Points, in no order, along strands that fork and pass close to each other.
In the rows, zero is written as 100.
Two points are linked if the straight distance between their rows is under 74.1. Some points are linked to none.
Nefit: [ 98  71 108 104  94  84 126  91 100  83  94  96  86  93  95 103  85 112
 110 102  66 110 121  95 123  71 106  89  86 106  66  98 117 111  94 106
 100 112 106  98  84  97 126]
Manuz: [104  82  88  98 104 105 114  99  87  96  85 109  89 101 105 117  92 101
  90 101  93 122 108  94 116  83 101  95 111 122  88 122 106  92 108 115
 112 102 116 125  97  79 111]
paku: [101 117  97  97  82 133 118 119  88  95 108  90  82  83  75  92  90  93
 102  77  98 110  89  95 102  93 132  95 105  88  90 104 100 100 100  94
 103  99  67  74 108 134  75]
Busum: [ 89 110  99  93 103 103  92 115 100 118 105  91 102  97  84 107  86  93
  99  84 107  99  84 110  87  95  85  97 105  88 101 101 101  93  96  72
  98  91  78  75 104 114  84]
tomaf: [103  88 114 121 103 113  96  83 119 108 122 106 115 106 107  90 115  96
  70 104 118  63  93 128  70  96 134  93 124 105 132  85 121 115  72  66
  98  75  97  93  94  98 106]
supi: [ 93 109  85 113  98 110  98 125  72 107  89  92  94  97  85 100  70  92
 101  87  90 112 104  96 109  83  74  99  95 121  96 126  98  70 104 114
 101 112  91  80 105 108  91]
zotif: [102  92 112 127 106  76  97  90 103 100  90  90 114  92  65  86  87 119
  95  97  86 104 112  94 100  84  91 104 104 109  96 106 115  88  95 101
 104  85  93  86  92  99  99]
vapof: [121 100  56 113 116  78  93  97 122  99  83 119  92 127  97 112 109  92
  94 121  86  96 123  88 111  97 113  97 117 109 117  83  94 103  89 113
 112  75 103 114  83  68 100]
zom: [101  89 108 112 102 104  99  96 103 119 110 105 105  91  86 100 100  96
  78  94 110 109  71 106  85  99  88 100 123 117 103 134 107 103 108 100
 116  90  90 116  93  81 104]
Nuvuk: [ 88 111  88  99 109 120 101 113 101 114  83 112 104 110  95 102 107 105
  97  99 113  93 114  80  92  99 124 108 111 110 110  97 103 100  92  96
  99  81 104  96 108  91  92]
sor: [114  79  85  99 119  77 107 127 121 110 113 100 100 113  93  94 101 106
 106 110  94 105 114  78 112  92  68 100  94  82  63  80 108 101  84  78
  86 103  95  94  95  67 111]
Fef: [122  73  97 113 104  91 110 121 125 108 130  99 109 119  97  82  99 102
  93 104  94 107 107  98 101  86  65  98 107  99  78  93 113  92  75  76
  70 114  88  89  99  69 113]
dem: [128  99  96  93 111  81  88 134  88  84 106  98  79  71 109  80 105 104
  93  95  94 119  94  79 123 103  64 113  80  93  74 123  88  78 132 125
 109 123 110 114 111 109  93]
zuzon: [113  87 125  91  78 110 124  86 121 105 123 107  84  82 104 102 121 104
  97 104  81  99  76 100 103 100 140  97 101  86  73  92 111 140 100  81
 106  91  71  94  85 103 108]
Disos: [129 106  83 118  87 121 107 117 104 113 116 123 102 112 100 103 109  89
  79  93  82 114  88  90  83  88  93  87 123 129 112 116  95 113  89 117
  97  94  81  99  87  80 103]
Tiz: [109 116  73  99 113 131 104 136 106 115  99 121 109 121  93  92 122  91
  90  85 113 100 112  73  83  96 106 103 118 109 105  85 105  98  90  91
  89  96  86  81 100  84  92]
Mam: [101  87  80  96 100  97 105  89 107 118  93 114  80 114 102 126  89  98
 122 117  86 102 110  98 109  97 115  84 106 109  95  91 104 111  88 103
 109  98 102 104  84  71 113]
Minu: [102  91  99  95  95  85 112  85  94  81  89 101  95  97 102 115  85  98
  92 101  83 113 110 105 115  74  76  89 106 122  91 125  99  97 104 121
 111 107 118 125  95  81 126]
Depum: [114 121  88 104  88 138 107 110 103 106 100 118  96 100  95 101 105  92
  82  88  97 110  77  91  87  99 122  87 124 114 112 114  95 117  95 112
  97  92  89 100  98 104 106]
ger: [109  87 119  98  84 103 128  87 104 111 128 100  96  94  83  94 105  96
  87  91  89  87  88 106  95  92 134  90 112  91  96  97 110 127  95  77
 101  95  75  85  86 105 101]
Sot: [107 102 101 103 123  71  90 107 109  80  66  99 101  78  95  87  87 127
 112 107 103 119 103  81 115  97  79 111  90  76  66 110 105  81 118 113
 101  94 108 103 127  85 120]
Riv: [110 100  94  84 105 117 109  94 117  90 117 107  72 107 108  88 126  93
  97 110  97  71  89  93  92 114 157  97 113  84 120  75 100 120 103  89
 111  91 103 102  90 115  86]
pilab: [110 109  65  99 126  78  88 128 113 125  91 113 108 128  92  91 115 107
 113 110  86  94 137  76 101  96  86 111  93 108 104  73 107  81  84  91
  88  90  81  71  79  73  79]
mubi: [100 111  84  87 113  77  75 120 100 112  85  96 101  94 111  80 111 108
 114 101 107  92 114  83 102 126  89 120  81  87 106  95  74  74 130 114
 108  99 103 101  99 101  70]
zug: [109  85 113  97 100  95 113 108 113  95 105 104 110 119 122  90 117 103
  97 114  85  91 128  73 109 100  97 107  76  95  90  82 108 122  93 118
  97 119 140 102  93  91 108]
liput: [ 93 132  93 100  82 135 109 108  92  98  93 106  96 100  77 109  92  86
  88  80 107 110  80 101  98  99 117  94 114 104 109 109  95 110  94  89
  97  89  79  85 113 125  93]
nik: [ 92  87  90  71 112 104 113 114 107 106 111  90  84 100  92  99 100  87
  96  85 114  93  84  97 107 101 100  99 112  77  77  89  96 104 111  74
  96  97  98 111 106 104  83]
bag: [ 90  91 100  79 102 115  98 136  98 117 101 103  92  99 121  87 106  94
 129  91 109 102  96  78  95 132  87 113  77  79  60  93  92 100 114 104
  99 127 100  88 114  99 106]
Votu: [ 91  97 107 105 110 103  95 117 106 120 101 109 128 125 116  96 111 105
 110 104 113  83 119  89  87 121  67 110  79 101 107  92  92  99  92 100
  78 110 120  85 106  79 103]
fitef: [ 97  84 105  90 100 101 102 104  94 110  91 105 103  90 124 107  85  98
 110 102  98 114  94  97 102 109  61 101  82 103  80 118  98  99 108 115
  99 126 116 105 101  93 120]
kaz: [111  85 107  98 108  80  94 114  96  95 101  98  95  75 121  81  88 107
 107 105  93 113  97  82 103 103  61 108  71  97  71 121  96  91 123 123
 103 135 113  99 108  99 111]
divob: [ 93  96  81  92 110 109 107 128  98 105 110  85  95 103  71  96  86  87
  93  79 115  97  84 102 100  88  77  91 109  94  82 110  99  89  99  74
  86  92  85  93 112 103  89]
Bib: [ 83 102 114 128  83 126 102 102  91 108  95 113 118 103 112 124  71  92
 107  98  92 117  95 116  86  85  80  87  88 120 102 104 114 120  73 111
  96 120  92  78  97  93 129]
vubur: [103  95  73 104 128 107  87  91 120  86 114 100 101 128 113  87 103  90
  82 116 126  72 105 116  99 109 114  80 131 109 132  93  97  79  75  84
  87  85 129 133 102  81 105]
ruv: [ 89 101  88  91 115 128 113 103  99  97  78 108 102 109  96  98 115 103
  86  93 128 102 104  79  96  99 136 110 116  98 102 101 107  94 103 103
 106  81 117 122 114  95  94]
Kek: [116  89  92  95 106  80  95 119 113 130 111 111  86  95  94  83 109 118
 112 111  86 104 105  76  93 106  96 107  89  95  75  93 116  89 107  90
 111  98  72  75  80  68  86]
Volu: [ 92  60 110 101 100  95 133  95 108 115 121  84  97 107  85  85 104 107
  93  97  88  81 114  87 110  85 120 104 101 101  75  92 126 106  99  83
 103 104 109  98  90  91 104]
Kuf: [113 126 104  93  81  94  79  99 102  96  92 101  94  84 119 108 106 100
 116 112  75 108 103 109 101 120  90 101  72  97 111  99  79 105 106 119
  97 109 102  92  91 119  85]
Ser: [ 75 109 121 100 101  96  83 113  89 111  99  81 106  84  83  94  82  97
 103  74 121  96  79 122  90 111  76 100  92  80 102 107  95  95 104  85
 105  98  93  79 113 126  84]
Gep: [113 117 120  90  78  91  90  74 102  92 112 103  82  84  99 101 117  99
  90 108  80  86  78 115  95 110 132  99 107 102 121 101  96 119  99  98
 115  86  77  93  82 121  87]
gos: [107 106  99  83 103 107 113  69 101  90 117 101  78  97  96  94 122 101
  99 102  96  69  85 117 100  99 178  93 117  88 117  85 106 116  91  72
 110  77  82  90  89 124  92]
Laf: [ 94  74 119 106 101 107 126  91 103 119 132  94  96  96  80  83 107 100
  90  88 107  81 103 102  88  84 126 103 105  93  92  89 123 113  95  71
 104  95  87  80  92 103  90]
faden: [102  78  85 100 122  87  92 102 121 113 103 110 107 116 107 103 108  98
  83 113 110 100  99  96  94  97  91 100 122  98 102  91 102 102 103  93
 101  80 112 123  95  62 109]
neku: [111 108 135 106  78 110 120  85 110  97 104 119  99  79  99 104 122 109
  87 101  90 117  66  95 102 104 142 102 102  88  72  95 110 138  95 101
 107  93  68 102 101 105 116]
pufo: [104 109  91 100 114 116 100  92 103  81  94 106 109  97 104  93 117 101
  68 108 118  87  87  92  97 100 126 103 127 104 113 107  94  96 114 113
 111  76 125 135 103  96  94]
Gezam: [100 106 104 109 109  76  89  93 113 107  82 102 136 122 115  95 106 110
 109 112 108  92 133  94  90 120  63 112  80  92 117  89  84 102  92 102
  77  95 135  94 106  79 116]
mamo: [108  91  74 102  98 107 118 117  81 102  88  96  66  92  85  98  96 102
 107  93  93 112 115  78 124  90 129 105 103 109  78 111 107  78 115 109
 109  97  81 111  97 108  83]
Mosev: [ 84 105 104  92  98 109 102  95 110 100 103  94 107 105  93 122  86  89
  99  95 119  92  72 129 104 104  96  76 112  88 103  98 100 116  82  83
  90  94 103 106 115 108 112]
namud: [ 84  83  91  90 109 113 103 104  78 108 106 102  93 117 108  87 103  92
 108 102 107  72 119  86  87 115 109 110 104 116 111 102  97  81 117 109
 104 115 133 113  97 101  81]
Vofum: [ 99 113  55  94 115 130 113 149  87  98  90 104  97 121  89  98  94  84
  96  81 104 114 113  72 111  91  85 103 113 108  86 106  91  81 100 109
  91 105  98  89 119 100  82]
dek: [ 86 124 105  86  98 111  72  83  95  96  78 102 109 100 111 115 101  99
 115 112 125  90  87 121  91 126 111 105 102  89 128 103  82  96 116 111
 113  84 122 110 114 111  98]
Losa: [ 97  84 120 124  96  78  87  87 127 108 123  84 133 114  96  83  96 108
  84  96 102  92 112 122  84  98  74  96 111  97 121  86 112 100  71  71
  79  98 102  89 101  89 109]
zoriv: [ 87 105  92  78 106  87  87 108  99 108  93  82  99  94 120  90 115  99
 118 106 114  78 121  90  94 124 114 121  84  70 114  79  79  86 126  94
 108  93 105 110 104 106  65]
lafi: [116 104  93  91 117  82 101 116 109  91  86 105 104  97  96  97  98 108
 100 103 102 115 104  84 117  87  84 104  99  84  76 100  97  94 106 106
 106  90 109 107 107  84 104]
zol: [ 90 111 124 114  82  79  74  73  81  73  62  81 100  63 111 111  91 108
 132  99  97 117 100 115 113  89 102 107  76 106  91 113  95  90 112 107
 105 118  75 102 115 134 109]
bokek: [108  95  84  92  98  99 101  80 103 110  91 114  74 113 103 121 101 101
 125 119  84  95 111 100 106 103 145  93 102 109 108  86 107 115  88 106
 114  92  95  96  83  97 107]
Geku: [111 111 109 110 101 109 103  91 119  86 123 102 126 110 107  90 111  97
  68 109  99  82  91 105  98  99 109  90 114 101 119  88  97 122  77  94
  81  86 112 112  97 103 107]
mem: [107  67 111  99  94  85 117  90 104  91 105  90  88  91  96  93 100 112
  99 107  82 105 113  84 124  84 113 103  93  97  64  98 113 102 113 100
 110 105 103 113  89  94 103]
zare: [104 102 101  90 117  65  98 103 111  90  83  97 122 116 122  93  99 105
 108 106 108  85 123  96 102 120  68 114  84  78 106  86  71  94 109 108
  80 102 134 111 104  91 104]
gik: [108 102 105 113  97  81 104  73  92  99  84  89  89  93  64 105 103 130
 106  99  93 117 114 107 115  77 144 111 110 111 103 110 112  79 111  96
 114  74  53  89  94 107  86]
Tup: [100 103 126  98  89  95  90  96 106 108 138  96 113  88 100  86 111  94
  79  86  96  85  71 119  72 115  81 106  90  86 117  94 100 120  95  82
  96 102  88  70  88 121  81]
Rifel: [ 91 107  98  67  91 119  85 123 101 121 104 112  93  91 123 100 117  98
 135  96 116 107 100  86  86 137 103 113  79  71  88  79  94 101 109  99
 103 116  89  78 107 107  87]
goz: [ 93  79 102 100  98 116 106 115  80 103 109  95  96 101 104  68 118  99
 101  92 100  95 118  67  89 104 105 126  85 117  98  96 103  91 125 121
 110 127 123 100 100 107  77]
bot: [ 82  91 123 119 100  87 100  81  92  98 102  85 122 100  81  88  91 107
  86  87 103  90 105 104 103  85 103 111 100 100  97 103 118 105  96  90
 106  94 109  94 100 110 108]
vupun: [112  90 110 116  97  77 101  83  91 121  88 103  91  83  68  98  95 127
 110  96  98 120 108 106  99  75 129 112 103 104  97 111 124  84  98  84
 128  83  52  59  98  92  94]
dip: [ 90 120 106 112  80 121  95 101  93 106  78 109 102  93 108 125  85  97
 112  98  89 117  99 108  96  95  98  90  80 113 108  98 102 112  89 113
 101 114  91  70  99 109 103]
bolo: [108 122  94 100  78 119  95 109  86  99  83  99  75  70 105 125  92 101
 134  98  86 134  99 105 117  92 124  92  79 100  83  97 101 102  97  97
 103 113  54  81  98 116  93]
zuke: [ 93 127 102  80  90 132  71  96  89 104  86 115  87  89 122 114 117 103
 130 107 122 112 104 104  79 127 134 109  93  81 126  88  79  98 105 105
 108  97  88  87 116 113  83]
rabo: [ 95 109 121  79  97  92 102  85 103  82  98  86  91  81  87 118 105 106
  92  97 110 109  66 123 113 101 104  95 110  82  77 113  95 105 117  91
 113  90  91 132 114 118 103]
nor: [ 92 108 125  91  87 107  96  92  88  85 105  83  90  73  76 101 114 107
  94  83 116 106  68 110 106 103 128 110 103  83  84 107 101 101 114  82
 109  91  69 109 113 132  85]
timal: [ 87  87  97 108  95 134 115 120  72 111 121 108 101 110 101 100  91  83
  91  83 101 105  91  97  86  91  80  97 114 129 100 115 106  95  95 109
  96 126 107 105 100 100 106]
Muzu: [116 104  53 105 117  79  94 112 118 115  83 117  99 137  98 112 116  97
  99 119  90 104 132  77 111 101  92 109 101  98 109  71 100  90  93 108
 107  85  97  95  83  67  85]
barog: [ 93  92 113 100  91 100 111  94  96  95 106 102  98  95 115 114  81  94
  99 103  91 108  87 115 102  92  66  83 100 113  92 117  91 108  97 112
  98 119 123 115  99  97 127]
melu: [ 91 111 109 100 100 100 101  82 109  87 111  97 126 107 112  91 111 102
  82 105 107  71 102  99 101 110 104  98 102  98 122  90  94 109  91 104
  83  97 139 120 106 113 105]
lurab: [ 99  89  97  94 130  59 102 113 104 106  81 104 112 107 120  89 108 103
 108 100 119  91 122  80 103 116  67 118  82  87  87  90  85  87 117 113
 100 107 135 116 104  78 102]
Mizi: [119  80  79 104 127  62  97 124 126 117 106 112  88 107  82  83 109 113
  98 109  82 110 106  74 107  95  79 107 101  89  69  84 110  87 102  92
 104  90  78  83  80  64  99]
vavi: [109 112  93  90  99  91  81 110  84 106 105  90  96  82  99 106 101  90
  92  95  97 111  86 104  96 104  65 100 106 116 111 135  86  83 123 124
 116 104  97 117  92  99  85]
kipi: [112  99 113  98 100  73  99  93 123  89 102  96 112  98  95  97 100 109
  91 106  85 103 108  91 110  91  74  93 101  89  86  86 100 111  94 100
  88  93 118 105  93  89 110]
Fivar: [114  94  94 105 106  76 119  89  99  75  98  99  88  96  91 109  73 106
  87 104  73 125 123 103 122  63  66  76 114 125  92 119 100  93  97 117
 100 105 110 107  91  77 132]
pazap: [125 103 102 104  76 109 111  92 110  83 106 121  93 100 122 109 106 105
  84 115  70 120  92  91 113  95 106  98  95 113  96 101 103 129  99 130
 104 109 111 113  82  97 115]
Lidu: [111 101  83 105  94  91 103  98  79  96  84  82  73  94  74 104 104 110
 116 103  83 111 126  94 124  73 133 108  99 118  95 108  99  71 114 104
 109  91  73 104  93 113  77]
Seb: [ 75  91 135 114  98  86  96  96  82 102 113  78 116  93  95  96  80  89
  96  73 114  89  78 135  87 111  79 105  96  97 121 105 106 112  98  99
 105 108 106  87 102 132 100]
zum: [ 84  91 123 115  86 116 104  67  86 103  95 108 104  90  95 121  77  97
  93 100 108 110  73 128 101  95 116  94 111 118 105 121 120 115  98 108
 120 104  90 108  99 101 119]
lono: [ 90 107 119  78 102  95  96  79 108  79  85  92 103  86 101 115 101 103
  90 107 122 103  76 111 108 102 100 101 110  86  91 110  94 107 116 102
 105  88 118 143 118 107 108]
bezod: [114 125 112  91  89  99  84  94 107 104 121  97  97  80  93 100 113 102
  86  99  94  99  67 114  86 114  92  97 100  98 115 101  89 113 107  97
 103  94  79  94  85 118  78]
dovi: [116 113 120 114  75 106 119  67  94  89 123 110  79  88  95  94 116  96
  89 106  70  94  75 115 105 116 151  94 105 102 121  97 100 133  89  99
 108  93  80  89  84 125  99]
Poma: [ 91  92 109 122 104 109 112  73 125  98 113  99 126 117  99  86 112 106
  73 103 115  73 108 112  96  95 131  91 117 100 120  81 124 118  67  80
  87  81 115 107 102  97 115]
Kinir: [103 103 105  93  81 103  92  75 104 105  79 108  84  98 103 122 114 113
 133 126  88 108 118 101 110  96 143 103  79 103 100  82 112 119  94 110
 113  99  86  95  96 101 100]
palom: [111  93 112 105  98  84 109  97 120  95 113  98 121 118 108  94 102 106
  97 111  78  90 120  89 106  95  79 103  82  94  92  79 102 119  83 103
  81 113 123  94  96  90 113]
zugu: [107  72 114 126 105  82 102 111 122 105 124  84 122 109  87  75  90 108
  93  96  98 106 101 105  94  88  62 101 103  86  88  92 122  94  73  70
  75 104  91  86 101  77 119]
ren: [102 107  95  87 106  95  77 113  92 120 102  96  99  89 105  77 111 107
 107  95 107 104 108  83  88 121  92 116  90 106 109 109  97  72 130 108
 109 110  93  93  96 104  73]
Neve: [ 98 101  93  82 113  97 110 140  99 101  97 113 110 101 130  93 103  92
 114  90 119 100 101  79 100 127  63 116  79  85  70  98  83  98 113 115
  88 126 127  92 117  93 115]
dedi: [ 84  85 101  91 103 112 100  98 116 111 117  95 112 116 104 113  89  82
 107  98 117  88  86 126  92 113  83  80 109  89  93  91 102 114  81  72
  80 109 112 108 114  91 121]
Dimin: [128  94 106 124  91 103 111 104 109 118 128 103 115  96  91 100  94  98
  71  94  93 116  85 105  84  77  80  87 124 126 100 126 105 107  86 105
 101  94  81 103  86  81 109]
nemuz: [ 94 107 126 110  66  97  70  76  68  79  84  88  98  64 107 125 103 102
 111 104  98 127  78 123 107 102 103 103  88 111  99 124  91  92 116 117
 118 110  71 110 113 129 100]
ril: [ 92 121  87  69  96 130  93 121 109 114  87 114  91 108 116 105 125  97
 121  97 118 107  99  83  84 127 114 108  95  76 104  79  85 106 109 101
 104  99  89  83 110 105  84]
Bop: [ 91  95  86  92 103 133 107 115  84 102 126  98  96 117  95 104  94  80
  86  85 116 100  90 106  86  98  79  86 125 112 108 121  94 100  98  99
  87 112 111 117 109 100 100]
pulon: [ 99  91  81  94  85 113 120 110  83  95  86  95  63  86  93 116  88 103
 129  97  83 114 104  95 127  82 130  89  86 101  66  99 106  93 109  95
 103 115  71  94 100 107 101]
gusu: [100  96  91  89 117  87  95  90 100  90 116  98 106 118 129 109  85  78
 101 110 113  82 104 122 109 113  75  82 108 110 121 108  79  92  88 108
  85 115 145 134 110  94 129]
dez: [117 112  70 103 119  82  96  88 126  81  80 109 108 120  95 109 110 109
  87 126  95  91 108 100 115  93 125  89 114 102 120  81  99 101  87 109
 106  60 110 126  97  79 104]
Nabak: [ 99  91  96 110  93  76  96  77  82 113  87  88  77  91  81 108  78 122
 132 102  83 121 116 112 105  81 117  98  87 101  91  98 125  90 100  85
 115 105  55  63  88 102  99]
budu: [ 99 117 120  94  86  91  92  66 104  79  70  94 101  84 108 119 108 116
 129 119  92 107 111 105 115 102 133 101  81  91  96  87 100 110  99 105
  97  91  95 114 108 114 104]
sariz: [ 92 102 106 106  87  82  93  90  80 105  92  85  72  79  91 114  64 106
 138  92  77 116 105 127 105  82 104  92  79  94  97  98 108  91 103  81
 110 117  59  59  93 119  94]
kedor: [109  90 104  95  92 106 109 101 112  88 106 119  95  99 134 108 108  95
  93 114  82 105  99  89 104 104  91 101  88 102  97  90  93 126 101 132
 107 118 135 118  93  90 110]
lofe: [ 80  76 107 103  93  92 133  69 102  91  89  92  97 108 100 111  77 104
 114 103  90 101 118 105 125  75 109  79  88 108  71  91 125 114  84 100
  97 107 114 103  94  89 135]
gagav: [ 90 106  96 119 110  74  89  89  81 100  77  93 108 108  91  93  69  93
 109 105  93 108 127 116  96  87  49  93  91 115 119 113  98  76  98 105
  85 110 107  95 105  87 110]
lurib: [ 99  90  88  90 128  90 108 132  99 100  86 114 108 109 131  96 112  92
 108  92 126  94 119  73 109 118  77 121  81  75  77  90  81  88 111 117
  98 116 137 110 128  86 116]
Pok: [ 99  88  87 101 121 103  87 100 112 110 114 103 113 122 108  95 110  94
  84 115 122  79 103 109  92 110  85  97 120 114 127  98  97  88  91  82
  87  94 125 119 102  79  98]
bekov: [ 92 111 107 105  80 129 102 124  74 106 113  95  78  81  88  88  86  92
 112  72  96 112  86  96  92 103 107 103  90  93  91 101 102  93 102  99
 100 126  69  48 106 144  80]
tana: [113 119  82 107 106  89  87 123 110 102 111  93 111 116  97  94  89  91
  99 100  84 100 114 105 103  98  49  93  96 108 109  98  88  82  87  87
  72 106  96  91  93 100  90]
puf: [ 92  93 100 112 100 120 103 121  63 106 102 101 104 101  93  98  78  93
 101  83 100 100 107  96  85  97  65 106  92 126 107 122 106  79 107 117
  97 126 106  79 107 111  94]
daded: [ 95  99  99 102 109 110  93  88 102  88  97 102 109 101 109  83 125 105
  79 120 105  81  99  81  87 109 136 115 107 107 130  91 102  99 113 124
 112  83 131 128  93  98  82]
Rolug: [ 88 120 113  99 101 109  99  93  96  88  90  90 114 101 100  86 115 112
  84 105 106  76 117  82  99 108 129 115  98  91 123  84  98 104 103 106
  91  84 127 109 106 116  74]
fumo: [105  97 102 103 101  96  80 114  78 102 105  92  97  80 110  67 112 104
 104  94 108 104 111  68  91 114  92 124  81 107  96 120  97  76 130 124
 109 127 110 104 103 112  83]
Tafe: [121 101  94 108  83 109 113  82  98  74 114 111  88 103 111  99 105  99
  86 115  65  99 109  86 114  93 127  95 101 126 113  94  97 115  95 136
 103 104 111 108  81 114 102]
roku: [ 88 129 110 105  74 119  96  99  84  86  69 102  88  83 106 126  88  99
 128 101  91 123 100 114 107  95 110  93  70  99 104  91  99 105  91 104
 100 109  78  75 105 124 100]
Seno: [ 97  92 124 109  90  92  88  94 122 115 128  90 122 109 100  95 101 101
  79  94 107  85  89 120  75 110  72  98 105  96 125  93 100 114  82  76
  83 101 101  83  92 104  94]
zav: [112 103  75 116 109  84  93 115 105 117  96  98 111 134  82 100  97  98
 107 107  89  98 129  97 103  91  73 102 105 116 116  89 102  76  80  80
  75  95  86  83  90  86  85]
Paga: [ 93  92 102 128 110  65  90  85  93  96  85  91 112 111  67  82  66 109
  97  97  82 115 122 107  95  82  64  89 102 112  99 113 110  73 104  97
  96 101  95  85  96  88 109]
Kili: [113 107  66 106 127  86  90  88 134  78 102 102 109 130 112  96 111  96
  81 121 113  82 111 107 116  94 113  88 127  91 130  80  92  88  78  95
  95  68 127 136  97  81 105]
Veke: [ 86 102 127 115  90  78  93  78  88  92  92  88 116  92  91  99  81  99
  99  92  97  88  94 128  96 102  82 103  83  98 111 111 107 101  99 101
 103 105 111  95  98 123 102]
pobo: [112  97 108 112  86  78 130  78  98  64  88  91  99  92  87 106  78 119
  97 107  62 128 112 103 125  63  90  83  96 111  80 108 108 101 101 115
  95 101 100  87  83  98 132]
rin: [ 93 109  90 103 109  87  87 109  88 102  99  84 113 120  98  99  84  92
 106  93  87  85 121 107 104 101  67 102  93 118 117 111  82  80  97 101
  78 112 116 101  95 104  90]
Silak: [110  78  76  90 122  84 101 120 132 117  99 109  95 117 105 107 110  89
  97 106 109  96 107  86 101 100  93 100 102  77  83  69 102 110  88  77
  96  88  94 111  92  64  99]
sul: [ 91  92 116 124  77 127 100  90  89 120 116 120 110 108 115 119  85  91
 102 101  87 102  88 121  72 102  99  93 101 122 122  96 113 127  71 109
 104 112  94  75  90  85 114]
vip: [ 91 112 122  85 101 114  84  91 102 101  91 104 105  85 107 108 116 109
  95 103 129  99  77 104  82 122 105 107 101  85 107 108  92 107 115 101
 114  83 111 120 109 109  96]
buve: [104 102  89  68 100 119  98 106 123  95 106 103  72  98 106  98 127  94
 101  98 111  83  75  92  90 112 137 101 117  67 100  76  87 114 107  79
 109  87  86 109 101 116  83]
sesug: [ 79  90 112  98 101 120 107 112 105 119 118 106 123 120 104 100  93  90
 112  86 121  83 102 105  87 106  89  98  97  85  91  81 105 110  73  72
  77 114 107  87 117  97 108]
Kud: [ 79  82  86  90 112 118 102  94  81  92 108 101  93 123 117  95  94  85
 111 107 107  69 115  97 100 111 117  95 104 115 116  96  90  91 110 118
  97 118 148 122 104 101 105]
nov: [ 88 113 108 104 122  78  88  98  92  96  55 103 112  83  98  88  92 116
 113 111 121 116 105  79 104 106  80 118  87  90  80 118  99  74 122 122
 106  91 108 116 126  79 111]
bedup: [ 86  94  84  70 109 113 102 112 111 105 112  90  91 100 101 100 114  90
  96  89 129  73  78 103  85 105 118  96 119  75  97  84  94 102 115  63
 100  86  95 106  97 105  86]
Fev: [ 91 115 126  93  81  80  78  70  91  72  65  83 102  74 112 119 112 113
 132 112 101 114 101 107 120 104 108 105  85  87  88  99  85 103 119 105
 102  98  84 127 120 122 109]
nepa: [118  96  81  93 111  85  91 129  88 108 114  98  90  83 105  84 103  93
  83  92 104 122  86  86 104 103  58 112 102 110  87 137  95  75 130 122
 111 110  97 116  95  88  83]
Rozu: [108 101  70  99 101 109 125 115  81  88  87  99  84  96  83 106  89  94
  87  87 104 117 103  85 121  78 106  98 116 109  82 129 102  80 114 116
 112  92 102 122 109  99  95]
sodu: [ 79  81 101  97  92 105 106  74  95 105  87 106  92 108 103 120  81  95
 123 108  95  98 105 113 105  96 110  83  95 109  91  96 115 106  93 102
 109 107 113 108  95  87 132]
Mebe: [115 121  66  94 115 124 107 149 100 102 102 112 113 118  94  85 107  99
  89  93 109 110 109  65  98  97  84 104 108 108  93  95 100  85  97  95
  87  94  86  85 106  92  87]
Rined: [ 92 126  95  91 109 102  94 103  88  92  86  87 112 101 109  79 122 114
  96  99 107  74 119  88  92 112 120 120  89  93 129  89  82  83 111 106
  94  88 113 102 101 120  66]
Mavi: [112 119 106 116  73 122 122  76  84  76 110 108  85  94  98  98 112  97
  83 107  66 104  95 103 118 100 144  94 101 117 120  97  96 121  89 120
  98  98  96  97  85 128  98]
Lak: [ 89  94 110 107 107 121  98 122 104 112 118 100 128 119 110  91 111  89
 102  86 125  79 112 100  77 117  75 111  96 103 112  92 103 102  91  81
  76 114 113  74 111  98  98]
lir: [ 94  79 124 112  89 114 106  84  87 112 116 109  99  86  87 115  88  98
  82  85 107 111  58 124  81  98 103  97 117 114 101 128 109 110 106 115
 124 105  90 111  92  97 115]
ror: [104 113 114 101  79 120 105 112  92  83 117  88  78  67  76  98 106 103
  94  80 104 121  64 104 106 101 119  99 101  79  78 114 103 108 111  92
 101  97  64  94 113 144  87]
Pip: [ 92 106 129 113  74 110  90  67  85  88  76 108 103  76 107 133  94 112
 107 108 100 128  76 127 100  94 118 100  98 120 107 120 108 108 106 118
 127 103  72 101 107 116 119]
Bitaf: [108 122  87  97  81 102  87 115  85 104 102  91  85  87  98 107  80  88
 102  96  80 112  94 106  97  94  82 101  92 123 109 124  88  79 116 119
 106 112  89  95  84 118  74]
Bedob: [ 89 112  91  94 110 106  92  94 104  99  88  97 123 118 117 119  86  81
 114 104 126  95 102 123  98 111  78  87 106  96 119 112  80  99  85  97
  78  97 133 120 124  86 122]
ripa: [ 77 102 117  88  98  83  99  75 108  91  98  85 104  94  79 120  82 100
 101  92 115  95  69 142 104 103  90  87 111  78  91 110 102 113 102  68
 103  88  87 117 109 104 107]
gorot: [101  95 108 101 108 108 110  75 109 100 126 110  92 102  97  89 120  96
  81 101 106  60  78 126  76  97 148  86 131  93 130  91 109 116  89  56
 106  76  82  86  90 116  98]
venon: [ 81 130  97  98 109 111  79  91  95 103  72  99 119 114 110 119  93  92
 113 102 128  88  97 119  83 124  90 107  94  93 132 111  80  94  98 107
  93  86 119 107 118 102 105]
komon: [ 96  97  96  93 117  93  95  90  98  78 126  92 113 109 122  90  98  88
  83 101 113  73  99 114 104 111  83  86 107 101 127 102  78  97  93 103
  85 103 151 137 109 105 111]

A fork is a point with three links. Follow the links from the first point to the second and name the forks in between, in order.
zuke, ror -> rabo
Rolug, vip -> melu
Volu, Lidu -> Nefit Minu mamo
lir, rabo -> paku
Manuz, zom -> Minu Nefit
daded, buve -> Rolug melu
Mavi, Silak -> sor
Depum, zare -> paku rabo
Bedob, zom -> rabo paku

A fork is a point with three links, a tip a point with one. Leave the first point through the second and follow the links. Name the first fork or tip that comes.
vapof, dez -> sor
Veke, Seb -> melu
Bop, timal -> Minu
Disos, Dimin -> Nefit
Votu, Gezam -> zuke
lurab, zare -> rabo
Vofum, Mebe -> Rolug

Follow the links from the first point to the second, and from the first to the third. Name the last point that the two ways share.
zare, pufo, Depum -> rabo
mubi, Dimin, ruv -> Rolug
ren, gos, dek -> melu
daded, bot, liput -> melu
sariz, dip, Bitaf -> mamo
Rozu, puf, Volu -> Minu

Name the points in between on the shortest way along the links from the first point to the second, in order.
kipi, dovi -> palom zug kedor pazap Tafe Mavi
lono, Mam -> rabo nor ror paku liput Depum Disos Dimin zom lir zum Pip nemuz zol Fev budu Kinir bokek
Vofum, fumo -> Mebe Tiz Nuvuk ruv pufo daded Rolug Rined zoriv mubi ren
nepa, budu -> dem kaz fitef barog Minu Fivar pobo Nefit lofe sodu Mam bokek Kinir
sesug, Riv -> dedi Mosev ripa rabo lono vip dek venon Bedob gusu komon melu Geku Poma tomaf gorot gos
bag, bekov -> Neve lurib lurab zare Gezam Votu Lak sesug dedi Mosev ripa rabo nor ror paku
